Points, in no order, along strands that fork and pass close to each other.
Two points are linked if the straight distance between their rows is under 6.99. Some points are linked to none.
sevi: [ 0.04 -1.10  0.82 -0.79  0.64 -1.66 -3.85  0.27 -2.28 -0.56  0.21  0.43
  1.36  0.51 -2.70 -0.67  2.81  0.67  2.07 -3.00  1.35  0.75 -3.68 -2.46
 -2.20 -3.69 -2.63  3.96  0.38  0.09 -2.70 -0.59 -1.26]
sesep: [-0.24  0.55 -2.80  1.33  1.15  0.90  1.48  3.14  4.29 -1.98 -2.00  1.65
 -1.45  0.75  1.05 -0.12  2.53  2.95 -0.68  0.70 -1.33  1.20 -4.28 -0.68
 -1.05 -1.06 -2.52 -3.54  0.06  0.16  3.16 -0.21 -0.37]
ked: [ 0.20  2.11  1.31 -0.83 -0.32  1.45  1.16 -0.81  1.44  0.37  0.81 -0.81
  1.09  0.97  0.24  0.97 -0.83  1.44 -2.10  3.61 -0.03  0.67 -0.13 -1.67
  3.34 -1.44  2.49 -6.13 -1.54 -1.72  1.29  1.51  1.29]
raguv: [-2.93 -3.20 -1.17 -1.03  0.70  1.21  0.96 -0.42 -1.22  0.55  0.78 -0.71
  0.83  0.12 -1.07 -0.35 -2.83 -1.78  0.37 -0.45  0.41 -0.37  0.28  1.93
 -1.63  2.98 -0.48  3.04  0.20  0.36 -0.22 -1.93 -0.62]
Sules: [ 1.06 -1.27  0.96 -0.52 -0.54 -0.27  0.29 -1.76 -0.55  0.83  0.32 -0.66
  0.15 -0.68  0.01  0.57 -0.65 -1.13 -0.49  0.82 -0.60 -0.71  2.16  0.56
  1.18  1.45  1.42  1.10 -0.31  1.14 -1.46  0.49  0.31]
vab: [ 0.49 -3.49  0.59  1.29 -2.28 -1.72  3.16 -0.73  0.36  2.67  1.73  0.27
  0.54 -0.83  1.96  1.71  0.62 -0.44  0.47 -0.98 -0.55 -1.23  1.53  0.10
  0.01  1.05  0.71 -1.55  0.78 -0.41  0.54  1.36  0.84]
Kisov: [ 0.74  1.66 -0.70  0.41 -2.63  2.44  0.85  2.19  0.52 -0.48  0.62  2.69
  0.82  0.72 -0.17 -0.28  3.00  1.64  0.07  0.38 -0.01 -0.85 -1.16  0.79
  0.66  0.77 -2.48 -1.17 -0.02 -0.65  2.95 -1.19  1.67]
fezib: [ 1.14 -0.56  0.79  0.80  0.77  2.63  0.11  0.57  3.07  1.65  0.37  1.14
 -0.50 -0.26  1.82 -2.10  0.82 -0.10  0.40  0.06 -2.65  1.33 -0.12  0.66
  0.28  2.31  0.30  0.78  0.53  3.04 -0.12 -1.16 -0.49]
gozu: [ 0.61  3.40  1.78 -0.01  1.55  1.74  1.20 -0.52  1.36 -1.01 -0.15 -1.09
  0.23  0.88 -1.21  0.44 -2.00  0.48 -2.89  2.76 -0.60  1.14 -0.27 -0.60
  2.50 -2.36  3.06 -5.42 -0.94 -0.91  1.19  1.52  1.08]
dapi: [ 2.00  1.31  0.59  3.03 -0.02  1.57  0.17  0.52  3.20 -1.18  0.28  1.10
  0.39  2.18 -0.45 -3.24  1.32  0.16 -0.97  0.77 -2.04  0.24 -2.16  0.19
  1.57  0.26 -0.90  0.91 -0.40 -0.95  1.91  0.20  1.90]
Razeg: [-1.52  0.32  1.65  0.56  2.51  1.47  0.92  2.48 -0.01  1.78 -1.44  0.43
  2.77 -1.46  4.24  1.01 -2.33  0.79 -1.20 -1.36  0.80  1.50  2.90  0.36
 -0.44 -1.70 -0.12 -4.90 -0.75  0.50  0.75 -3.71 -0.14]
zekuz: [-0.89  1.39 -0.58 -1.78  1.51  1.79  0.00 -0.42 -1.27 -1.37  0.09  1.84
  0.91  0.32  1.03 -0.24 -3.41 -2.81  0.93 -0.95  1.94 -1.32  2.34  1.64
 -1.17  1.55 -3.17  4.09  0.69  0.17  0.23 -4.38 -0.74]
zume: [-0.21  1.19 -0.55 -2.85 -0.61  1.25 -0.96 -0.38 -2.08 -1.42  0.59  0.96
  1.13 -1.71  0.91  0.48 -2.89 -2.62 -0.91 -1.60  1.68 -1.12  2.16 -0.18
 -1.52 -0.35 -1.95  3.55  0.63 -0.46  0.64 -3.07  0.37]
durur: [ 1.28  0.93 -0.24 -2.16 -0.72  1.16 -2.75 -2.52  0.19 -2.52 -0.39  1.00
 -1.31  0.55 -1.37 -0.96  0.30 -0.75 -1.33  0.61  1.37 -0.20  1.20 -0.78
  1.71 -0.41  1.22  3.91 -0.85 -1.33 -1.23  0.48 -0.29]
velus: [-1.68 -1.20  1.08  0.68  2.36 -0.47  0.87  2.12 -0.61  0.98 -1.68 -0.52
  1.71 -1.29  2.15  0.87 -3.74 -1.79 -0.93 -1.65  0.14  1.72  4.09  0.49
 -1.20 -0.86 -0.52 -3.68  0.81  1.84 -0.03 -3.66 -0.47]
zuba: [ 0.72  0.45 -0.33  0.54 -1.43  1.13  0.90  0.41 -0.75  1.31  2.95  2.35
  1.52 -1.31 -0.17  1.61  0.47 -0.13  0.06 -1.50  0.30  0.09  1.77  0.78
 -0.85  0.24 -3.44  1.05  1.90  0.65  1.92 -1.85  0.12]
zutuf: [ 0.12  2.42 -2.10 -0.76 -1.23 -0.95 -1.92 -0.45 -0.55 -2.81 -1.73 -0.23
 -1.75 -0.47 -3.04  1.60  1.87  2.02 -0.37  1.17  1.54  0.07 -0.20 -1.69
  1.11 -2.43  1.38 -1.31 -1.12 -2.12  1.27  1.89  0.25]
bunab: [ 0.26 -0.84 -0.28  0.89  0.57 -0.19  1.85  0.40  0.24  1.02  0.69  1.17
  1.79 -0.54  0.38 -0.09 -1.44 -1.87 -0.03 -2.46  0.44  0.31  3.44  0.94
 -0.82  1.91 -2.38  1.38  1.36  1.84  1.07 -2.56  0.31]
namuz: [-4.52 -0.06  0.81 -0.20  2.45  2.11 -1.17  1.78 -0.24  0.72  0.40 -0.76
 -0.18  1.29  0.90 -1.27 -3.96 -0.03 -0.28 -0.33 -0.10 -1.31  1.13  3.99
 -0.31  2.31 -0.49  0.20  0.26  1.47  0.80 -2.97 -0.04]
gal: [ 1.15 -0.42  0.78  0.53 -0.67  0.70  0.90 -1.72  1.67  0.71  2.65 -1.94
 -0.81  0.32 -0.36 -0.50 -0.47 -0.02 -1.29  1.41 -1.74  0.44 -0.32 -0.11
  1.89  1.10  2.13 -0.14  0.26  0.37 -1.02  2.26  0.86]
nuv: [-0.10 -1.99  1.05  0.67  0.84  0.91  0.58  0.00  1.50  2.48  0.31  0.30
  0.39 -1.92  1.62 -1.07 -0.26 -0.28  0.76 -1.11 -1.85  1.22  1.10  0.47
 -1.07  2.70 -0.31 -0.49  0.98  3.87 -1.55 -0.72 -1.06]
bope: [ 0.96  1.58 -1.30  0.57  0.50 -1.36 -1.79 -0.67  0.78 -1.36 -2.14 -1.83
 -1.25 -1.58 -2.40 -0.38  1.57  0.96  0.40  1.21 -1.54  0.72 -0.82 -1.22
  0.11  0.38  0.86 -0.08 -0.52  1.05 -1.13  2.49 -1.77]
lozo: [-1.15 -4.24  1.69 -0.25  0.05  0.00  2.13 -0.92 -0.70 -0.64  1.15 -2.67
 -0.58  1.39 -0.13  0.64 -3.40 -3.92 -2.18  0.13  0.31 -0.44  0.16  0.23
  1.48  0.73  2.66 -1.40  0.94 -0.33 -0.66  1.10  2.45]
vesu: [ 0.00 -1.55 -0.40 -2.14  0.99 -1.50 -0.44 -2.99 -1.56  1.87  0.45  0.15
 -0.99  0.74 -1.42 -0.60 -1.33 -1.18  1.25 -0.87  2.57 -2.43  0.06  1.12
  0.70  1.18  0.76  5.48 -0.78 -2.32 -3.23  1.17 -0.54]
lur: [ 0.60  0.23 -0.43 -2.83  0.22  0.56 -1.72 -2.28 -1.11 -0.37 -0.76  0.52
 -1.08  0.15 -1.55 -0.65 -0.79 -1.12  1.03 -0.25  2.77 -1.65  0.13  0.82
  1.02  0.91  0.89  5.70 -0.90 -1.12 -2.81  0.73 -0.88]
Zimo: [-0.48  0.00  0.68 -1.36 -0.83 -0.58 -0.42 -1.81 -0.68  1.16  0.68 -1.97
  0.66 -2.13  1.40  1.07 -1.16 -0.51 -0.54 -0.26 -0.85  0.12  2.96 -0.53
 -0.38 -0.05  1.72 -0.29 -0.05  1.15 -0.69  0.09  0.20]
roz: [ 0.61 -0.50 -0.32  3.11  1.20 -0.05 -0.93  0.47 -1.16 -1.67 -0.45 -1.47
 -1.03  1.67 -1.68  0.57  1.86  1.32  0.40  0.32 -1.18  2.09 -2.62  0.59
  0.92 -0.13 -1.16  1.03  1.21  2.79 -0.13 -0.18  0.59]
savu: [ 0.23 -1.82 -0.46  2.27  1.87  0.01 -2.22 -0.94 -1.91 -2.88 -1.64  0.56
 -1.65  2.51 -1.36  0.31  2.84  0.09  0.40 -0.25 -1.33  2.47 -2.95 -2.04
 -0.67 -1.40 -2.81  2.59  0.39  1.20  1.35 -0.78  0.41]
dadu: [ 1.17  2.07  1.19  1.63  0.66  2.61  0.35  2.32  3.04 -0.10 -0.24  1.82
  0.42  2.00  1.69 -2.26 -0.22  1.33 -2.08  0.71 -1.68 -0.09 -0.43  0.73
  1.96 -0.09 -0.47 -2.27 -0.56 -1.22  2.16  0.20  2.56]
moteb: [ 0.63 -0.61 -0.05  0.57  0.70 -2.22 -2.20  0.16 -1.00 -0.87 -0.66  0.78
  2.12  0.56 -3.14 -0.98  4.08  0.45  1.36 -2.29  0.00  0.98 -3.60 -2.72
 -1.64 -2.98 -1.88  2.22 -0.50 -0.29 -0.95  0.81 -0.58]
Mik: [-1.29  1.33  0.15  0.14  1.93  2.01 -1.21  0.40  0.68 -2.04  0.03 -1.79
 -1.29  2.26 -0.93 -1.43 -2.29  0.26 -2.16  1.41 -0.58  0.37 -0.89  1.63
  1.33 -0.10  1.90 -0.01 -0.68  1.53 -0.32  0.38  0.74]
tasef: [ 0.18 -2.26  2.09  1.43 -1.23 -0.15  2.08 -2.40  0.29  0.58  3.36 -1.89
 -1.40  0.88  0.74  0.45 -1.44 -2.57 -2.30  0.39 -0.81  0.19 -0.51 -0.22
  1.17  1.90  1.66 -1.17  0.74  0.07 -1.28  3.47  2.00]
Sezof: [-0.19  0.67  0.83  0.59 -0.06  1.20 -0.31 -0.38  0.69 -1.08  1.54 -2.68
 -0.70  1.56 -1.34 -1.18 -1.76 -0.27 -1.59  1.32 -1.10  0.68 -2.22  1.18
  1.24  1.38  2.06  0.84 -0.16  1.96 -1.41  1.94  0.52]
Movo: [-0.29 -3.09 -0.01  0.39 -1.19 -4.30  2.81 -0.58 -1.44  0.96  1.37 -0.49
  0.15 -0.86  1.02  1.49 -0.59 -1.21  0.94 -1.58  0.47 -2.24  3.02 -0.53
 -1.23 -0.51  1.55 -0.92  0.88 -1.08  0.10  1.12  0.72]
naf: [-3.08 -3.21 -1.61 -2.07 -0.90  2.47 -1.00 -1.31 -2.11  1.00  1.91 -1.09
 -0.43 -0.21 -1.68 -0.25 -2.04 -0.16  0.10 -0.65  0.97  0.05 -2.01  2.13
 -0.95  0.61  0.23  5.19 -0.11 -1.21 -1.58 -1.67 -1.24]
bego: [ 1.10  3.84  2.02  1.27  1.21 -0.02  0.33  0.68 -0.92 -0.50 -2.02 -0.79
  0.38 -0.11  0.44  0.16 -0.97 -0.49 -1.45  0.58  2.23  0.42  0.18  1.28
  1.19  1.26  2.34 -3.65 -0.14  1.19 -0.14  0.86  1.91]
rof: [-0.29  0.71 -2.76 -0.38  0.93  0.18  0.05  2.24  2.45 -1.85 -3.33  1.28
 -1.78 -0.64  0.66  0.34  2.09  2.36 -0.64  1.76 -1.66  1.12 -2.71 -1.43
 -1.86 -0.27 -1.97 -3.78 -0.54  1.08  2.06  0.51 -1.76]
vunup: [-2.11 -0.03  0.36 -1.45  1.91  0.69 -0.67  0.88 -0.99 -0.59 -0.99 -0.30
  2.22 -0.69  1.50  0.07 -4.09 -2.66 -1.22 -1.66 -0.16  0.44  3.72  0.85
 -1.20 -1.39 -1.40 -0.56  0.57  1.34  1.62 -4.05  0.35]
las: [-0.20  3.18  1.07 -0.66 -0.25  1.11  0.21  1.06 -0.45  1.17 -1.80 -0.60
  2.74 -1.36  1.41  0.57 -0.97 -0.03 -0.99  0.80  1.63  0.22  1.72  0.36
  0.07  0.48  1.88 -3.67 -1.79  0.70  0.85 -0.58  0.82]
megad: [ 1.53 -0.15  0.06  2.55 -1.63 -1.32 -0.19  0.03 -0.68 -1.25  1.82 -1.46
 -0.61  1.48 -2.91  1.11  2.33  2.18  0.35 -0.24 -0.24  1.06 -2.26 -0.71
  1.44 -2.40  0.73  1.22 -0.16 -1.41 -0.17  2.52  1.25]
fuzot: [-0.92 -3.80  1.22 -0.25  1.08  0.25  2.65 -0.33 -1.81 -1.10 -0.41 -2.04
  0.91  1.14 -0.69  0.04 -4.00 -4.16 -1.93 -0.73  1.64 -1.21  2.08  1.47
 -0.11  1.28  1.79 -0.01  0.88 -0.23  0.11 -1.73  1.11]
favu: [ 0.17  1.79 -1.31 -2.13 -1.76  0.10 -1.48  0.29  0.52 -1.36 -0.26  0.29
 -0.93 -0.45 -1.78  0.84  1.13  1.79 -0.79  2.26  0.52 -0.42  1.67 -1.72
  2.09 -1.33  2.54 -2.11 -1.34 -2.82  1.32  1.90  0.02]
pizil: [ 1.71  2.59  1.52  2.63 -0.09 -1.28  1.17  0.73 -0.71 -1.45 -0.29 -1.27
 -0.89  0.27 -1.01  0.59  0.37 -1.52 -0.98  0.65  2.30  0.99 -1.36 -0.28
  1.30  2.11  1.84 -2.62  0.25  0.72 -1.34  3.94  0.89]
nof: [ 0.18  0.95  2.90  0.86  0.23  2.33  3.52  1.54  0.36  2.44  1.17  0.83
  0.16  1.67  3.60  1.21 -2.73  2.15 -0.65  1.41  0.40  1.87 -1.02  0.10
  1.41 -1.36  1.70 -6.88 -0.66 -0.45  0.59 -0.01  1.34]
gati: [ 1.23 -0.42 -0.81  3.05 -0.20 -0.92  0.68  1.12  2.88 -1.73  0.08  0.03
  1.00  1.76 -1.37 -1.12  3.87  1.29  0.39  0.59 -2.23  2.26 -5.38 -2.21
 -0.31 -1.84 -2.19  0.46 -0.06 -1.26  2.59  0.93  0.62]
duzul: [-0.83 -2.12 -1.66 -2.94  1.37 -2.12  1.94 -1.93 -1.31  1.01 -1.00 -0.19
  0.42 -0.93 -1.68 -0.01 -3.82 -2.90  2.43 -1.40  1.81 -2.36  1.21 -0.98
 -1.33  1.48 -1.81  4.50  0.87 -1.44 -1.70 -2.34 -1.43]
Bipaz: [-0.38  1.22 -1.51 -0.53 -1.41 -3.24  0.01 -1.15 -2.31  2.77  1.57 -0.40
  0.49 -2.04  0.78  0.21  1.46  1.78  1.86 -2.47 -0.13 -2.91  0.78  1.20
 -1.21 -0.60  1.03  0.82 -0.14 -1.77 -1.11  2.00 -0.52]
Suliz: [ 0.30  1.50 -1.95 -0.35 -0.28 -3.28 -2.69 -2.03 -2.12 -0.13 -1.54  0.25
 -1.32 -0.81 -1.90 -0.86  2.60  1.71  1.53 -1.77  1.16 -1.24 -0.84  0.16
 -0.13 -2.08  1.15  2.20 -1.17 -3.13 -2.19  2.36  0.05]
Saf: [ 1.31  0.95 -0.40  2.69 -1.92 -2.23  0.54 -0.88 -0.95 -0.24  1.57 -1.62
 -1.92  1.52 -1.86  1.47  2.50  1.75  0.10  0.52  0.62  0.25 -1.49 -0.61
  1.72 -0.90  1.48 -1.25  0.42 -1.40  0.11  4.10  0.57]
dol: [ 0.50  0.24 -0.60 -0.52 -1.02 -1.75 -1.01 -0.87 -1.59  1.90  2.54 -0.57
  0.94 -1.72 -1.37 -0.28  1.39  0.88  0.57 -2.59 -0.05 -0.89 -1.17 -0.17
 -1.07 -0.81 -0.68  3.30 -0.16 -0.17 -1.81  1.13  0.07]
dev: [ 1.67 -1.45  0.21  1.08 -0.25  1.38 -2.80  0.10 -2.01 -3.56  0.25  1.95
 -1.72  2.18 -0.49 -0.68  2.85 -0.48 -0.26 -0.57 -0.31  0.80 -2.73 -1.52
 -1.34 -2.56 -3.37  3.49  1.04  0.23  1.56 -0.33 -1.14]
Lut: [-2.99  1.36  0.91 -0.36  1.68  2.47 -1.85  1.30  0.12 -1.23 -0.17 -1.15
 -0.12  1.59  0.65 -1.94 -2.92  0.54 -1.79  0.02 -0.46 -1.22  0.12  3.02
  0.19  1.10  0.41  0.86  0.27  2.05  0.14 -1.91  0.02]
tulup: [ 0.75  1.51 -1.11 -1.25 -0.76 -1.72 -2.55 -1.33  0.16 -0.44 -1.97  2.52
 -1.61 -0.63  0.14 -0.87  3.22  1.04  2.55  1.27  0.33 -1.37  2.29 -0.75
  0.37  0.19  0.19  1.15 -1.75 -2.25 -1.07  1.75 -2.87]
Fop: [-2.16 -4.07 -1.22 -1.67  0.97 -0.52  2.61 -0.63 -1.02  1.26  0.13  0.23
  0.11  0.58 -2.26  0.08 -2.88 -2.67  1.14 -1.26  1.51 -1.58  0.84  0.02
 -1.60  1.58 -0.37  4.16  0.94 -0.96 -0.85 -1.81 -1.47]
fet: [ 0.03 -2.12  2.21  1.16 -1.88 -1.09  3.11  0.12  0.57  2.27  1.04  0.16
  0.10 -0.45  3.02  2.63 -0.30 -0.96 -0.78  1.04  0.65  0.10  0.38 -0.84
  0.78  1.44  2.04 -5.19  0.58 -0.59  0.04  2.46  1.35]
fanun: [ 0.55  0.67 -0.22 -1.37 -1.59  0.75 -0.62  1.09  1.84  1.31 -1.83  2.41
  0.37 -0.68  1.36  0.63  2.98  1.30  0.78  2.01  0.11 -0.36  1.16 -0.90
  0.20  1.71 -0.44 -2.00 -1.07 -0.14  0.86  0.24 -1.40]
Romud: [ 0.26  2.63  0.09  0.88  1.78  1.53 -0.62 -1.08  0.95 -2.73 -0.23 -1.98
 -1.80  1.05 -2.06  0.87 -1.93  1.03 -2.51  2.13 -1.59  1.40 -1.43  0.70
  1.97 -2.61  2.03 -2.57 -0.33  0.87  1.08  1.30  1.23]
sepum: [ 2.11  0.28  1.05  3.19  0.63  1.73  0.78  2.03  2.68  1.28  1.70  0.99
 -0.90  0.64  0.46 -2.29  2.25  1.81  1.73 -0.94 -2.60  1.77 -2.50  1.41
 -0.04  1.41 -0.95  0.03  1.69  2.66  0.67 -0.78  0.15]
Vore: [ 1.57  0.37 -0.37 -1.15 -0.39  0.36 -1.70 -0.10  1.40 -0.06 -1.78  2.49
 -0.63 -1.04  0.81 -0.82  3.42  1.03  2.01  2.16 -0.67  0.21  1.81 -1.57
  0.39  2.17  0.29  0.04 -1.19 -0.35 -0.31  0.57 -2.60]
mada: [ 1.14  2.75  0.23  2.11 -0.22  2.63  1.36  2.93  1.87  0.23  0.50  2.96
  0.79  1.10  1.01 -0.78  0.92  2.13 -0.45 -0.05 -0.67 -1.10 -0.99  1.54
  0.81  0.05 -1.57 -2.68  0.11 -0.42  3.41 -1.05  2.31]
Ler: [ 2.59  0.32  1.03  4.71 -0.08 -0.85  0.96  0.82  2.38 -1.33  1.55 -0.58
  1.49  2.62 -1.31 -2.35  2.33  1.03  0.72  0.39 -1.47  1.95 -4.63 -1.36
  1.49 -1.11 -1.21  0.73 -0.34 -0.52  1.61  1.10  2.10]
bevi: [-0.05 -2.90  0.59  0.75  1.97 -1.64  3.10  0.99  0.51  1.15 -1.44  0.59
  1.52 -0.71  0.40  0.01 -1.45 -2.91  1.20 -1.40  0.52  0.19  3.71  0.08
 -1.11  1.36 -2.14  0.12  2.01  1.42  0.02 -3.51 -1.43]
vuk: [-0.20  2.14  0.19 -2.64 -1.29  1.78 -0.39  3.06  0.09  1.10 -1.93  2.18
  1.19 -0.56  1.99  1.05  1.79  1.71  0.61  2.26  1.15 -0.41  1.49 -0.22
 -0.08  0.77 -1.34 -3.11 -0.79  0.61  0.76 -2.49 -1.10]
puf: [-0.33 -0.08 -1.47 -2.98 -1.64  0.24 -1.51 -1.81 -1.62 -0.13  0.54  0.14
  0.29 -2.48  0.63  0.33 -2.26 -2.09  0.71 -2.54  0.73 -1.41  1.95 -0.30
 -1.98 -0.76 -1.91  4.60  0.89 -0.42 -1.33 -1.19 -0.57]
mos: [ 0.06  0.34 -2.40  1.14  0.60 -0.99 -0.52  0.62  2.21 -1.34 -1.95 -0.44
 -1.59 -1.29 -1.00  1.03  2.24  2.51  0.74  1.25 -2.27  2.03 -2.30 -1.47
 -1.11 -0.36 -1.13 -2.36 -0.53  1.43  0.29  1.81 -1.33]
Ful: [ 0.84 -0.46 -0.37  1.18  0.17 -1.11 -1.02  1.39  0.91 -1.17  0.34  0.31
  1.80  1.07 -1.66 -1.19  4.76  1.08  0.57 -1.37 -1.07  2.10 -4.70 -3.23
 -1.57 -2.62 -2.44  1.78 -0.11 -0.27  1.40  0.89 -0.60]
Ton: [ 1.03  1.30 -0.15 -0.79 -2.45  2.10  0.39  1.23 -0.55  0.24  1.62  3.11
  1.01 -0.32  0.67  1.02  1.95  0.57  0.28 -0.34  0.14 -0.45  1.86  0.44
 -0.80  0.95 -2.77 -0.22  1.30  0.05  3.10 -1.59  0.21]
lun: [-2.00 -2.33 -0.65 -2.60 -1.20  3.27 -2.45 -1.23 -0.70 -0.38  1.64 -1.15
 -1.15  0.61 -0.51 -0.46 -1.62  0.19 -2.06  0.36  0.14  0.10 -1.32  1.25
 -0.24  0.45  0.97  4.99  0.02 -0.16 -0.72 -1.48 -0.39]
Fiti: [ 0.85  2.67 -1.09 -1.48 -0.41  0.02 -3.27 -0.58 -2.63 -2.43 -2.08  0.20
 -0.60 -1.81 -0.80 -0.56  0.37 -0.22  1.88 -0.57  0.47 -0.73 -0.94  0.53
 -1.22 -0.77 -1.72  3.54  0.71  0.46 -1.30 -0.56 -1.10]
Dakig: [ 1.32  2.10  0.89  2.71 -1.81 -0.88  2.14  0.22 -0.65 -0.45  0.64 -0.79
 -1.17  0.49 -1.03  1.89  1.16  0.02 -0.27  1.38  1.44  0.43 -1.61  0.13
  1.59  0.88  1.46 -3.79  0.70 -0.82 -0.14  4.11  1.21]
migi: [ 1.27  0.09  0.99  3.78  1.23  0.90  0.87  1.33  0.87 -0.01  0.30 -0.03
 -1.93  1.19  0.08 -0.61  1.35  1.64  1.33 -0.25 -2.07  1.90 -3.72  1.52
  0.75  0.28 -1.26 -0.70  1.21  3.06 -0.28  0.01  0.69]
Bape: [ 1.25  1.17 -2.50 -0.15  0.23 -2.76 -2.48 -1.85 -1.22 -0.24 -1.81  1.97
 -1.98  0.28 -1.18 -1.11  3.24  1.35  2.66 -0.48  0.25 -1.62  0.25 -0.32
 -0.40 -0.98 -0.03  1.13 -1.88 -2.42 -1.08  2.62 -2.10]
Gusu: [-0.89  2.43  0.62 -1.20  0.58  1.88 -0.27  2.88 -0.12  1.99 -1.43  1.82
  1.97 -0.92  2.92  0.23 -0.22  1.49 -0.24  0.49  0.94  0.43  2.23  0.03
 -0.22  0.49 -0.59 -4.00 -0.68  0.72  1.42 -2.84 -0.13]
gibed: [-0.44 -1.05 -1.29 -0.98 -0.68 -4.38  0.95 -2.08 -1.87  2.78  0.80  0.10
  0.85 -1.62  1.95 -0.08 -0.10 -0.03  1.42 -2.61  0.59 -2.87  3.10 -0.19
 -1.94 -0.31  1.20  0.25 -0.65 -2.60 -0.07  1.81  0.12]
roto: [ 0.70  0.26  2.36  1.05 -1.25  1.32  3.47  2.31  0.47  2.96  1.03  1.24
  0.24  0.22  3.10  1.69 -1.26  1.18 -0.46  0.65  1.69  1.08 -0.64  0.34
  1.11  0.81  0.79 -6.38 -0.10 -0.02  0.16  0.42  1.90]
sev: [-0.69 -0.40 -0.31 -2.81 -1.05  3.04 -3.09 -1.76 -0.20 -2.31  0.74  0.08
 -1.27  0.68 -0.26 -0.47 -1.44 -0.72 -2.25  1.17 -0.53 -0.09  0.57  0.37
  1.27 -0.01  1.39  3.56 -0.84 -0.15 -0.60 -0.73  0.43]
nebe: [ 0.21  1.06 -1.35  3.03  0.01 -0.35  1.28  2.71  3.89 -1.67 -1.13  0.22
 -0.43  1.27  0.16 -0.96  3.35  2.23 -0.49  0.89 -1.70  1.63 -5.51 -1.12
 -0.86 -1.20 -2.91 -1.55 -0.48 -0.35  3.64 -0.11  0.22]
negit: [-0.32  2.80 -0.80 -2.16 -1.19 -1.90 -2.96 -1.01  1.13 -0.02 -1.44 -1.58
 -0.50 -2.55  0.41  0.21  1.00  1.72  0.28  1.78 -1.34 -0.22  0.82 -0.73
 -0.91  0.13  2.06 -1.31 -1.43 -0.40 -1.33  2.44 -2.03]
tovig: [-1.35  0.88  0.04 -1.71 -1.22 -1.89 -1.57 -1.36  0.27  1.07  0.59 -1.62
 -0.22 -2.41  1.89  1.45  0.46  1.11 -0.06  0.78 -1.57 -0.46  2.02 -0.98
 -1.11 -0.46  2.32 -1.98 -1.23 -0.01  0.12  1.41 -0.91]
beluz: [-1.58 -3.80  1.56 -1.05  1.53 -1.80  3.41  1.19 -0.98 -0.77 -1.09 -2.48
 -0.08  1.76 -0.80  0.99 -3.29 -5.37 -0.16  1.25  2.04 -1.63  1.52  0.86
 -1.18  1.06  1.28 -0.69  1.68 -0.01 -1.07 -2.19 -0.22]
gubu: [ 0.18  1.07 -0.12 -1.40 -1.68  1.40  0.14  0.28  1.76  0.99  0.59 -0.03
  0.83  0.10  1.13  0.95  1.11  1.87 -2.29  3.61 -0.13  0.20  1.35 -1.56
  2.63 -1.00  1.93 -3.90 -1.82 -1.78  1.20  0.79  0.16]
dig: [-3.98 -2.88 -0.41 -0.23  1.49  1.39  0.53  0.04 -1.26  0.33  0.45 -1.34
  0.09  0.84  0.07  0.46 -3.75 -1.97  0.54  0.45 -0.50 -0.07  2.05  2.05
 -1.04  2.20 -0.31  0.07  0.38  1.63 -0.01 -3.63 -0.83]
kabo: [-0.71 -4.60  1.12 -0.41  0.81 -1.71  1.09 -1.56  1.03  3.13 -0.47 -0.62
  0.54 -1.48  1.98  0.12 -0.03 -1.88  1.88 -0.47 -1.87 -0.06  3.01 -0.19
 -0.92  1.54  0.67 -0.40  0.78  2.42 -1.89 -0.94 -1.96]
fided: [ 0.02 -4.15  1.23 -0.05  1.52 -3.37  2.68  0.66  0.25  1.49 -2.09 -0.60
  0.35 -1.34  1.05  1.05 -1.23 -3.18  1.94  0.12  0.22 -0.28  3.70 -0.17
 -0.77  0.25 -0.24 -0.17  1.61  1.89 -2.25 -2.61 -1.75]
kosi: [ 0.82  1.05 -0.59  0.05 -1.48 -0.81 -1.44 -0.21 -1.07 -0.93  1.57 -1.29
  0.82 -0.87 -1.70  0.42  1.44  1.23 -0.32 -1.42  0.22  0.55 -1.58 -0.22
 -0.44 -1.32  0.32  2.93 -0.07 -0.30 -1.04  0.97  0.78]
tudiz: [-0.31 -0.88 -1.26 -3.56  0.07 -2.07  0.40 -2.98 -1.60  0.30 -0.18  0.01
  0.53 -2.82  0.49  0.87 -3.71 -2.09  1.93 -2.53  2.15 -2.84  2.02 -1.32
 -0.94 -0.93 -1.36  4.94  0.93 -2.11 -1.61 -1.38 -0.38]
vediz: [-0.14  1.22 -1.28 -0.55  0.60 -2.74 -3.10 -2.33 -2.33  1.91 -0.12  0.01
 -1.56 -0.48 -0.14 -2.33  0.79  0.83  2.22 -2.66  1.19 -2.07 -0.82  1.46
 -0.77 -3.61  0.98  4.12 -1.21 -2.47 -4.09  2.29 -0.55]

A fork is a point with three links. Follow the links from the first point to the second and name the forks in between, in order.
negit, durur -> gal, Mik, raguv
fided, sesep -> gati
tulup, Razeg -> Gusu
zume, naf -> raguv
Ful, namuz -> gati, gal, Mik
Zimo, gubu -> gal, Mik
gubu, vesu -> Mik, raguv
dig, gozu -> Mik
beluz, Mik -> gal
Lut, fuzot -> Mik, gal

A fork is a point with three links, a tip a point with one. Leave the first point through the second and follow the links. Name the first fork or tip that comes.
Gusu, vuk -> vediz
megad, Saf -> Gusu
zuba, bunab -> dev
pizil, Dakig -> nof
zume, puf -> raguv
naf, lun -> vesu

Name the points in between on the shortest way along the links from the first point to the second, in order.
Razeg, kosi -> Gusu, las, bego, pizil, Dakig, Saf, megad
bope, durur -> negit, tovig, Zimo, Sules, gal, Sezof, Mik, Lut, namuz, dig, raguv, naf, lun, sev
tovig, Ler -> negit, bope, mos, rof, sesep, nebe, gati
ked, zekuz -> gozu, Romud, Mik, Lut, namuz, dig, raguv, Fop, duzul, tudiz, puf, zume
dadu, fided -> mada, Kisov, Ton, zuba, bunab, bevi
